Points, in no order, along strands that fork and pass close to each other.
Points whose rows are less than 60.1 apart are linked; no others are. Some points are linked to none.
<213>: [-9, -1, 11, 15, 17, 25, 2, 12, 1, 12, 6, 3, -8, 12, 7, 4, 2, -4, 5, -6, -10, -8, -14, -5, -15, 4, -9, 15, 4, -14, -10, 7]
<102>: [-7, -15, -20, 11, -2, 3, 3, -12, -17, 12, 28, 28, 10, 9, -16, -16, -4, -17, -17, 14, 21, -1, 7, 2, 18, -4, -17, 17, 4, -26, -7, -17]
<1024>: [-22, -23, 5, 18, 25, -7, 15, -18, -13, 11, 14, -14, 5, -16, -7, 12, 5, -1, -9, 26, 23, -26, -16, -10, 0, 4, -23, -7, 4, 23, -13, -10]
<14>: [-10, 12, 12, 5, 7, 9, -6, -6, 4, 6, 0, -2, 10, 13, -1, 4, -1, 9, 23, -11, 22, -33, -7, -2, -4, 14, 25, -3, -17, 28, 3, 1]
<1013>: [3, -6, -18, -8, -8, 12, 6, -8, 0, -15, 2, 35, -4, 1, -6, -20, -20, -22, -4, 3, -23, 14, 7, 14, 16, -19, 14, 17, 10, -21, -7, -11]
<631>: [-39, -4, 9, 22, 17, -11, -14, -7, -3, 25, -6, -43, 8, -17, 7, 0, 4, 15, -16, 5, 0, -1, 8, 8, -26, 10, -17, -12, -2, 9, 2, -15]
<128>: [17, 10, -10, -15, -9, -4, -7, -7, 22, -35, -19, 0, 9, -10, -5, 6, -10, 11, 4, 9, -20, 4, 17, 7, -11, -22, 31, -28, -12, 21, 6, 0]
<160>: [-13, -1, 5, -22, -22, 2, -2, -4, 21, -9, -10, -38, 6, -4, -7, 2, 4, 33, -29, -10, 3, 19, 17, 16, -19, -6, -5, -15, -8, 16, -6, -6]
<494>: [21, -2, 18, 18, -26, 26, 19, 8, -6, -27, 10, 13, -3, -15, 0, 23, 1, -17, -7, 15, 10, -24, -19, 4, 17, 3, -16, -14, -4, 15, 3, -16]
<1141>: [1, 13, -5, -17, 27, -5, -6, 13, 30, 1, -32, -43, 2, 3, 14, 16, 7, 2, 12, -8, -20, 9, 5, 17, -13, 19, 13, -3, -8, 7, 15, 26]
<269>: [4, -10, -17, -19, -19, -18, 9, -9, -20, -9, -3, -5, 5, -8, -18, -12, -6, 14, -20, 7, 16, 20, 25, 5, 22, -12, -9, -3, -4, -1, 5, -4]
<243>: [10, -6, 9, -17, -6, 11, 5, 15, 14, -18, 1, 14, -19, 3, 9, 6, 9, -3, -9, -8, -30, 27, -15, -10, -7, -18, -15, 6, 15, -11, -18, 10]
<794>: [3, 16, -5, -31, 10, 4, -7, 0, 44, 0, -20, -31, 9, 7, -5, 5, -6, 10, 7, -18, -3, 7, 9, 25, -13, 19, 24, 3, -8, 17, 8, 23]
<568>: [-16, -12, -12, -32, 6, 12, 11, -17, 19, -17, 3, 8, -3, 5, -19, -20, -9, -3, -26, -13, 6, 22, 1, 21, 17, -13, -14, 20, 6, 4, -27, -3]
<832>: [5, 11, -5, 9, -14, -7, -12, -1, 10, 9, 1, 24, -4, 0, 15, -3, 4, -1, 2, -8, -27, 29, 9, 0, -28, -27, 11, -10, 9, -30, -4, -20]
<702>: [21, 11, 3, 15, -29, 21, 6, 4, -7, -18, 18, 18, 8, -2, -1, 13, 1, -12, -9, 13, 14, -24, 1, 13, 14, -3, -5, -23, -9, -4, 6, -18]
<418>: [-3, 1, 10, 0, 10, -15, 5, 2, -22, 35, -2, -16, 11, 16, 5, 14, 13, 21, 20, 7, 21, -38, 2, -17, -5, 21, 15, 6, -8, 23, 20, 18]
<1187>: [-18, -4, -11, -1, 32, -9, 4, -4, 0, -14, -21, -3, -12, -12, 9, -7, 5, -11, -1, 9, -34, 24, -12, -12, 2, -22, -17, 0, 9, 2, -13, -3]
<704>: [-23, -6, -6, 10, 25, -22, -2, 3, -6, 4, -24, -42, -5, -29, 18, 4, 16, 5, -8, 16, -26, 21, -11, -7, -10, -4, -27, -13, 8, 4, 8, -2]
<384>: [24, 21, 3, 4, -40, 13, -7, 5, 11, -11, 17, 18, 4, -4, -2, 5, -5, -9, -3, 0, 7, -14, 5, 21, 10, -5, 11, -22, -4, -15, 11, -16]
<1170>: [-8, -17, -2, -9, 25, -21, 1, -12, -29, 9, -4, 18, 8, 9, -10, -4, -6, 5, 27, 4, 22, -32, -15, -16, 24, 9, 19, 7, -2, 31, 3, 10]
<1071>: [-8, -3, -1, 22, 1, -19, -13, 0, 0, 27, 6, 0, -4, -14, 7, -9, 11, 2, -6, -2, 4, 11, -6, 3, -7, 3, -15, 2, 9, -24, 2, -18]
<361>: [-11, 1, 17, -11, 11, -13, -9, 11, 9, 6, -21, -42, -3, -1, 16, 15, 22, 25, 2, -5, -16, 17, -8, -14, -27, 3, -3, -4, 4, 15, 4, 13]
<695>: [22, 29, 14, -11, -14, 32, 10, 27, 12, -7, 2, -10, -4, 19, 1, 14, 4, 3, 6, -11, -2, -11, 5, 3, -14, 12, 9, 12, -8, -6, 5, 29]
<446>: [19, 20, 6, -10, -12, 27, 14, 15, -22, 1, 6, 3, -1, 28, -6, 11, 1, 2, 6, -4, 9, -13, 9, -11, -10, 9, 5, 19, -6, -6, 1, 29]
<849>: [3, -3, -2, -11, -6, 4, 11, 2, 9, -28, -5, 11, -13, 3, 12, -2, 2, -3, -13, 5, -39, 31, 0, -7, -12, -38, -14, -9, 13, -11, -19, -5]
<57>: [-29, -1, 6, 20, -6, 12, -13, -25, -3, -2, 24, 23, 17, -1, -1, -5, -2, -5, -8, 7, 16, -22, 2, 9, -9, -17, 0, -13, 1, 8, -16, -40]
<126>: [-7, 8, -20, 1, -8, -10, -17, -10, 12, -4, -6, 35, 5, -12, 6, -13, -17, -4, 17, -4, -17, 9, 17, 10, -12, -20, 43, -6, 0, -6, 4, -10]
<1188>: [24, 8, 15, -7, -26, -8, -16, 7, 2, -5, 8, 23, 2, 3, 3, 3, 6, 14, 13, -8, -7, 3, -9, -7, -8, -14, 21, -14, 3, -9, -2, -3]
<751>: [-25, 1, 6, 32, 19, 4, -5, -4, -2, 13, 11, -30, 2, -13, 8, 7, 8, -1, -17, 15, 3, -8, 3, 7, -22, 2, -28, -6, 0, -9, -5, -14]
<320>: [19, -1, 8, 3, -2, -3, 17, 4, 10, -22, -11, -18, -11, -28, 6, 11, 9, -17, -1, 4, 7, -5, -23, 0, 19, 14, -21, -1, -7, 18, 2, 2]
<255>: [10, -3, 1, -22, 11, -13, -2, -2, -22, 6, -4, 11, 3, 16, -13, -5, -7, 0, 22, -9, 18, -16, -10, -10, 22, 15, 15, 24, 2, 12, 6, 20]
<282>: [6, 5, -4, -12, -6, 1, -5, -1, 11, -40, -18, 12, 3, -13, 3, 6, -7, 5, 4, 15, -36, 5, 3, -2, -13, -38, 21, -27, -3, 13, -5, -8]
<635>: [3, 17, -3, 12, -17, -4, -12, 0, -2, 10, 8, 3, 7, 3, 0, 1, 5, 14, 8, -6, 18, -13, 14, 9, -9, 8, 18, -14, -16, -7, 12, -5]
<26>: [26, 21, 8, -5, -7, -8, -3, 3, 13, 12, -8, -25, 7, 7, 8, 8, 5, 2, 14, -8, 14, -19, -1, 0, 5, 33, 21, -2, -16, 9, 26, 12]
<756>: [-3, -2, -5, 13, -6, 10, 13, -22, -7, -16, 18, 0, 16, -5, -11, 1, -6, -6, -12, 12, 37, -31, 1, 15, 23, 2, -8, -23, -14, 26, -3, -29]
<901>: [5, 4, 6, 2, 7, -17, 7, 13, -16, 38, -16, -34, 9, 6, 14, 16, 18, 9, 10, 10, 21, -24, 6, -6, 2, 35, 2, 11, -5, 13, 33, 24]
<139>: [15, -7, 23, -13, -14, 9, 1, 16, 2, -9, 4, 23, -14, 22, 8, 7, 6, 3, 7, -12, -26, 22, -15, -22, -13, -14, -4, 5, 16, -8, -15, 2]
<611>: [2, -21, 6, 13, 20, -16, 12, 2, -18, 16, 10, 11, -14, 13, 5, 5, 18, 5, 1, 5, -10, 14, -12, -36, -18, -18, -28, -6, 18, -9, -10, -3]
<878>: [-1, -11, -1, 20, 6, 20, 13, 7, 8, -12, 14, -8, -10, -21, 3, 5, 14, -25, -21, 18, 5, 0, -22, 2, 8, 4, -37, 7, 6, -8, -12, -4]
<6>: [13, -5, 24, 2, -13, 5, -3, 11, -10, 1, 10, 33, -3, 17, 5, 9, 6, 7, 13, -5, -18, 4, -19, -25, -10, -17, 2, -3, 13, -5, -10, -5]
<1051>: [-18, -17, 5, 14, 0, 26, 5, -9, -15, -8, 14, 48, -1, 18, -10, -4, -20, -11, 11, 7, -15, -3, -14, -9, 11, -7, 8, 14, 21, -2, -10, -20]
<636>: [-23, -3, -5, 14, -10, 1, -8, -26, -8, -11, 18, 22, 17, -8, -8, -12, -5, -6, -10, 8, 27, -25, 7, 15, 14, -14, 5, -21, -7, 13, -11, -39]
<875>: [-9, -13, -2, -34, 5, -6, 2, -12, 22, -7, -3, -4, -9, 0, -12, -14, -1, 7, -17, -21, -1, 31, -10, 8, 11, -6, -17, 17, 17, 3, -18, 5]
<472>: [6, 12, 4, 29, -15, -4, -16, 8, 5, 21, 11, 15, -6, -11, 17, -1, 15, -1, 1, -3, -10, 6, -3, 2, -21, -11, 1, -9, 4, -36, 5, -18]
<376>: [5, -6, 0, 18, 7, -7, 3, 5, 11, -3, 0, -17, -9, -33, 5, 5, 17, -19, -8, 9, 7, -6, -30, 3, 18, 11, -31, 2, 7, -1, 0, -7]
<1155>: [16, -6, -4, 12, 12, -19, 3, 10, -34, 18, -2, 11, -5, -1, 3, 6, 7, -4, 21, 17, 2, -17, -1, -22, 9, 7, 2, 10, -7, -10, 15, 20]
<505>: [-4, 2, 1, -32, 29, -2, -1, 1, -3, 1, -19, -1, 3, 20, -8, -3, -10, -4, 24, -16, 8, -6, -3, 3, 15, 21, 17, 27, -3, 15, -2, 27]
<903>: [-10, 4, -6, 4, -6, -13, -14, -11, 0, 3, 0, 4, 6, -7, -4, -6, -4, 14, 3, -4, 11, -3, 11, 8, 3, -5, 17, -12, -9, 2, 0, -13]
<966>: [-25, -9, -11, 5, 31, 2, 10, -9, 5, -6, -6, 9, -18, 12, 9, -18, 0, -22, -10, 1, -35, 30, -9, -18, -13, -28, -17, 2, 22, -5, -24, -16]
<788>: [-14, -8, -2, 4, 20, 31, 19, 11, 2, -7, 6, 19, -21, 27, 4, -5, -6, -22, -5, -3, -31, 23, -1, -8, -1, -6, -13, 22, 14, -22, -12, 6]
<658>: [-1, -1, 2, -28, 20, 25, 19, 5, -6, -22, -16, 3, -3, 17, -9, 4, -21, -13, 20, -5, -1, -19, -8, 2, 25, 18, 15, 23, -5, 28, -6, 28]
<919>: [38, 3, -8, -16, -8, -36, -19, 10, 15, 6, -10, -10, -3, -20, 1, -8, -7, -10, 18, -5, -3, 18, 7, 9, 14, 19, 16, 1, 2, -13, 25, 19]
<1075>: [25, 20, -18, 6, -22, 0, 1, -2, 15, -11, 5, 4, 3, -16, -10, -4, -10, -10, -6, 3, 6, -4, 17, 26, 15, -4, 10, -13, -13, -16, 13, -4]
<812>: [-12, 0, -16, -7, -4, -26, -27, -12, 2, 2, -2, 27, 6, -10, -4, -17, -12, 6, 19, -15, 5, 6, 11, 5, 5, -5, 37, -4, 1, 4, 4, -12]
<249>: [-17, -12, 1, 6, -10, -18, -19, -3, -1, 38, 6, -12, 3, -6, -4, -9, 5, 13, -9, -16, 22, 10, -2, 7, -2, 15, -8, 6, 5, -7, 4, -13]
<351>: [-34, -15, -13, -1, 28, -1, 5, -26, -16, -13, -8, 4, 15, 1, -16, -8, -16, 3, -2, 10, 17, -19, 6, 3, 16, -10, 4, 0, -10, 31, -10, -12]
<268>: [15, -15, -4, -9, 0, 14, 28, 9, -24, 0, 20, 19, -13, 20, -7, 5, 8, -12, -14, 8, 13, 11, 1, -21, 3, 1, -34, 21, 11, -14, -9, 20]
<31>: [-37, -10, 9, 12, -11, -5, -14, -6, -6, 23, -7, -39, 17, -12, 5, -5, -4, 28, -22, 1, 10, -1, 18, 11, -23, 2, -6, -20, -7, 22, -1, -21]
<476>: [-30, -9, -12, -10, 27, 20, 17, -21, -4, -22, -8, -1, 7, 5, -15, -8, -13, -3, -13, 7, 11, -10, 4, 8, 13, -12, -7, 7, -12, 21, -22, -4]
<1055>: [-7, 4, -5, 9, -9, -27, -13, -3, 9, 19, -6, 5, -2, 3, 16, -9, 9, 13, -2, -14, -17, 43, 12, -10, -35, -26, 0, -16, 14, -24, -1, -23]
<553>: [31, 13, 6, -3, -14, 20, 8, 21, 39, -7, -2, -11, -15, -8, 2, 8, -4, -18, -1, -13, -11, -1, -13, 20, 9, 23, -2, 9, -3, -9, 6, 21]
<837>: [-7, -3, 2, 2, 24, 12, -2, 14, 5, 13, 1, 9, -16, 15, 6, -2, 2, -11, 8, -10, -18, 11, -12, -10, -7, 6, -9, 20, 8, -24, -9, 14]
<405>: [-10, -8, -2, -3, -12, 23, 2, -9, -7, -8, 14, 50, -2, 20, -9, -8, -20, -12, 4, -3, -15, 7, 2, 0, 12, -13, 13, 13, 15, -12, -12, -17]
<973>: [20, 3, 4, -8, -6, 18, 19, 18, -28, 0, 8, 18, -8, 20, -2, 6, 4, -2, -1, -1, 1, 1, 11, -17, -3, -3, -10, 17, -1, -12, -4, 24]
<947>: [-14, -7, -23, -6, 6, 9, 21, -5, 0, -7, 4, -21, -6, 1, -2, -9, 8, -3, -38, 9, 4, 30, 23, 12, 10, -9, -34, 11, -1, -24, -10, 8]
<717>: [38, 18, 3, -17, -41, -8, -18, -3, 8, -24, 12, 7, 12, -4, -3, 7, -2, 14, 8, -4, 8, -9, 12, 2, 0, -5, 31, -37, -5, 20, 16, -7]
<117>: [-18, -15, 7, 18, 12, -11, -2, -18, -7, 15, 11, -18, 12, -14, -7, 1, 3, 7, -5, 12, 28, -29, -9, 1, 2, 13, -12, -11, -2, 22, 2, -19]
<957>: [13, -14, -1, -16, 2, -4, 6, -2, -24, 9, 12, 25, -2, 7, -15, -8, -2, -8, 10, -6, 30, -15, -14, -13, 30, 14, -5, 25, 6, 4, -5, 16]
<76>: [-18, -24, 20, 21, 16, 31, 13, -1, -12, 0, 17, 30, -7, 14, -3, 14, -11, -7, 15, 14, -21, -12, -30, -22, -7, 1, -4, 10, 25, 4, -12, -11]
<574>: [-30, -4, 6, -7, -17, 1, -8, -5, 19, 11, -4, -34, 8, -6, -3, -8, 1, 28, -29, -16, 7, 18, 12, 18, -18, 0, -5, -10, -1, 10, -5, -16]
<789>: [7, -22, -1, -7, 9, -15, 18, 4, -20, 7, 6, 9, -13, 15, -3, -1, 13, 2, -4, 3, -2, 24, -3, -31, -1, -9, -29, 11, 12, -10, -7, 12]
<1168>: [-28, -11, -6, 8, 26, -6, -6, -23, -19, -1, -4, 21, 12, 0, -7, -8, -14, -3, 20, 5, 18, -30, -11, -5, 15, -3, 18, -4, -9, 32, -7, -10]
<323>: [9, 7, -2, -6, -11, -8, -17, 4, 9, -3, 0, 31, -2, 1, 4, -7, -5, 3, 13, -6, -25, 19, 6, -2, -13, -20, 25, -7, 6, -20, -3, -4]
<1160>: [0, 23, 11, 15, -18, 5, -13, -9, 7, 13, 16, -4, 13, 10, 1, 5, 5, 18, 9, -17, 28, -30, 5, 8, -13, 17, 23, -19, -15, 12, 10, -8]
<375>: [-15, -2, -12, -21, 12, 16, 12, -11, 10, -24, -5, 9, 0, 4, -20, -13, -19, -3, -7, -9, 4, -2, 3, 16, 17, -9, 8, 13, -4, 13, -20, 0]
<210>: [25, -2, -8, -11, -17, -21, 2, 6, -20, -9, -6, -2, -2, -16, -5, -1, 0, 5, -4, 11, 5, 9, 17, -7, 16, -3, -5, -2, -7, -9, 14, 13]
<1077>: [-3, -6, -1, 19, 0, -7, 0, -16, 0, 0, 6, -9, 7, -17, -5, -2, -5, -4, -3, 1, 34, -26, -12, 10, 27, 16, -6, -12, -9, 19, 7, -18]
<1025>: [13, 3, -11, 24, 4, -19, -14, 9, -23, 29, -1, 19, 0, -2, 8, -2, 2, -10, 26, 4, 6, -19, 1, -8, 11, 15, 17, 4, -10, -22, 23, 11]
<685>: [-5, -3, -2, -13, -26, -27, -19, 2, 18, 13, -9, -11, 2, -11, 5, -8, 6, 27, -14, -16, -17, 48, 9, 1, -27, -16, 7, -11, 13, -10, 2, -10]
<271>: [0, 2, 13, -14, 9, -2, 4, 9, 7, -7, -13, -21, -6, 1, 12, 14, 21, 13, -1, -5, -11, 12, -10, -11, -16, -2, -10, 4, 0, 9, -8, 18]
<459>: [-18, 2, -14, 14, 27, -17, -2, 1, -1, -4, -16, -27, -15, -27, 18, -5, 12, -10, -8, 18, -35, 23, -14, -6, -3, -10, -30, -9, 13, -11, 3, -2]
<545>: [1, 0, -6, -8, -1, -1, 0, -5, 5, -32, -18, 16, -3, -6, 10, -1, -5, -1, -2, 11, -45, 24, -1, -9, -12, -43, 9, -17, 6, 1, -12, -10]
<120>: [23, 11, -6, -15, -14, -17, -14, -2, 8, -21, -8, -2, 10, -7, -7, 2, -8, 14, 17, 0, -2, -2, 19, -2, -4, -4, 35, -28, -12, 19, 16, 3]
<604>: [26, 13, -6, 5, -1, 21, 15, 8, -10, -11, -3, 7, -3, 6, -7, 0, -33, -25, 18, 5, 5, -26, 5, 4, 33, 23, 16, 8, -15, 3, 18, 18]
<289>: [12, 11, -24, -4, -17, 9, 4, -6, 7, -10, 7, 24, 2, -4, -9, -17, -19, -22, -14, 5, -6, 6, 26, 30, 17, -13, 8, 6, 0, -26, 0, -3]
<804>: [24, 16, 2, 20, 2, 12, 5, 14, -15, 1, -6, 5, -1, 7, 5, 8, -15, -17, 30, 5, 4, -38, -2, -7, 20, 27, 26, 3, -17, 3, 24, 14]
<1154>: [-16, 4, 15, 13, 23, 3, 3, -7, -11, 23, -5, -14, 14, 13, 3, 10, 5, 12, 22, 6, 19, -42, -5, -5, -12, 14, 17, -2, -14, 29, 6, 8]
<863>: [6, -11, 1, -25, -17, -27, -19, 3, -2, 13, -7, -11, -2, -2, -7, -11, 4, 24, -4, -16, -4, 37, 6, -6, -2, -1, 6, 6, 9, -6, 1, 6]
<896>: [-15, -5, -16, 11, 14, 10, 11, -2, 11, -9, 11, -16, -9, -10, 4, -6, 11, -20, -33, 13, -2, 17, 1, 12, 5, -7, -37, 8, 7, -22, -12, -5]
<540>: [-12, -15, 15, 16, 22, 22, 13, 4, -12, 11, 13, 13, -2, 18, 1, 14, 4, -2, 5, 13, -5, -18, -20, -20, -17, 0, -14, 8, 10, 2, -13, 3]
<248>: [11, -1, 12, -17, 1, 4, 9, 16, 18, -15, -6, -10, -20, -8, 11, 8, 17, 1, -7, -7, -12, 17, -17, -6, -3, -2, -18, 12, 5, -7, -10, 21]
<773>: [11, -2, 6, 15, 1, 17, 20, 0, 4, -27, -6, -4, -2, -18, 2, 13, -3, -22, 0, 11, 8, -25, -23, -1, 23, 8, -12, -7, -11, 25, 0, -8]
<858>: [-27, 6, -2, 27, 15, 22, 11, -7, -16, 2, 7, 8, 10, 21, 9, 2, -3, -5, -12, 14, -18, 0, 24, -4, -29, -23, -11, -10, -9, -14, -12, -20]
<465>: [27, -4, -4, -30, -19, -34, -21, 10, 4, 11, -8, -10, -4, -9, -4, -15, -3, 13, 6, -9, -6, 36, 17, -3, 1, 5, 15, 6, 9, -16, 15, 18]
<284>: [-23, -15, 0, 0, 26, 18, 16, 0, 8, -7, 2, 13, -19, 31, 0, -13, 1, -18, -10, -6, -24, 27, -14, -17, -12, -18, -22, 12, 24, -4, -28, -3]
<373>: [5, -14, -12, 4, -1, 3, 5, 0, -20, 10, 21, 22, 3, 2, -17, -11, -3, -11, -7, 6, 26, -12, -1, 1, 24, 6, -13, 17, 0, -14, -3, -1]
<559>: [5, 11, -2, -31, -12, 1, -5, 3, 35, -11, -12, -23, 5, 4, -10, 2, 0, 30, -11, -14, -1, 19, 18, 19, -21, -2, 13, -8, -8, 10, -2, 17]
<569>: [29, 26, 5, 11, 0, 7, 4, 16, -4, 15, -1, -14, 2, 12, 8, 9, -1, -9, 23, -4, 13, -34, 5, -7, 6, 33, 19, 12, -17, -5, 28, 22]
<823>: [-11, -1, 4, -2, -26, -20, -24, 4, -4, 45, 3, -19, 10, -2, 0, -12, 4, 25, 2, -25, 29, 3, 7, 11, -4, 28, 17, -2, -2, 2, 22, -3]
<380>: [-20, 0, 18, 23, -12, 14, -11, -14, 1, 2, 34, 13, 17, -1, 0, 3, 4, -3, -19, 8, 14, -21, 2, 8, -24, -15, -13, -17, 4, -6, -16, -36]
<206>: [6, 7, 0, -11, 6, 29, 19, -3, -12, -19, -7, 8, 6, 14, -17, 0, -25, -15, 10, -1, 16, -28, 3, -1, 27, 20, 12, 16, -13, 24, -2, 14]
<1149>: [33, 9, 4, -5, -10, -13, -8, 13, 28, -1, -9, -12, -10, -18, 1, 6, 3, -9, 6, -12, -6, 4, -12, 11, 12, 15, 1, 7, -2, -11, 11, 11]
<572>: [-29, 3, 19, 34, 10, 8, -11, -15, -1, 11, 26, -12, 14, -4, -1, 9, 6, 10, -20, 11, 11, -17, 12, 4, -35, -4, -24, -16, 0, 3, -18, -23]
<979>: [-6, -6, -27, -15, -9, -3, 13, -5, 0, -6, -4, -16, -1, -8, -11, -17, -5, 5, -34, 6, -1, 28, 33, 18, 15, -10, -21, 9, -7, -19, 0, 5]
<254>: [22, 4, -5, 6, -5, -38, -28, 10, -5, 20, -8, -1, -4, -17, 8, -5, 4, -1, 25, -3, 3, 1, -2, -3, 15, 21, 20, 2, -6, -18, 26, 11]
<613>: [5, 3, 6, 0, -5, -20, -5, 7, 1, 28, -19, -48, 10, 1, 14, 11, 10, 8, 3, -4, 16, -8, 4, 4, 3, 39, 5, 0, -9, 19, 33, 9]
<487>: [18, 24, 10, 0, -16, 32, 5, 18, 24, -6, 6, -3, -7, 10, -1, 10, -3, -3, 4, -15, -8, -5, 1, 18, -7, 13, 7, 8, -3, -21, 1, 17]
<972>: [-14, 11, 7, 1, 15, -12, -14, 10, 20, 15, -24, -52, 2, -8, 18, 14, 17, 13, 6, -5, -13, 7, -6, 7, -26, 19, 0, -5, -1, 4, 11, 7]
<1089>: [28, -3, 2, -4, -2, -24, 2, 15, -27, -1, -10, 1, -8, -6, 9, 8, 11, 0, 15, 11, -5, 9, -1, -25, 4, -2, -5, 9, -2, -10, 13, 25]

A fork is a point with three links, a tip a point with one. Leave the first point through the second and follow the links. Name the first fork or tip that comes.
<375> / <476> -> <255>
<494> / <773> -> <919>
<1013> / <405> -> <704>
<604> / <804> -> <323>
<57> / <636> -> <1024>

Follow the links from the first point to the second, and from the first to the third. Name the last point that the two ways share.
<1071> / <979> / <160> -> <832>
<1141> / <863> / <128> -> <243>
<6> / <919> / <418> -> <323>
<553> / <685> / <376> -> <919>
<695> / <1025> / <832> -> <919>
<446> / <243> / <903> -> <323>

Name the points in between on the shortest way along the links from the first point to the second, in order.
<973> / <947> -> <446> <695> <487> <553> <1149> <919> <254> <1025> <1155> <1089> <210> <269> <979>
<568> / <206> -> <375> <476> <351> <1168> <1170> <255> <505> <658>
<1187> / <289> -> <966> <284> <788> <837> <213> <540> <76> <1051> <405> <1013>
<1155> / <812> -> <1025> <254> <919> <465> <863> <685> <1055> <832> <323> <126>
<255> / <14> -> <505> <658> <206> <604> <804> <569> <26> <613> <901> <418> <1154>
<1077> / <1141> -> <756> <636> <57> <380> <572> <751> <631> <31> <574> <160> <559> <794>
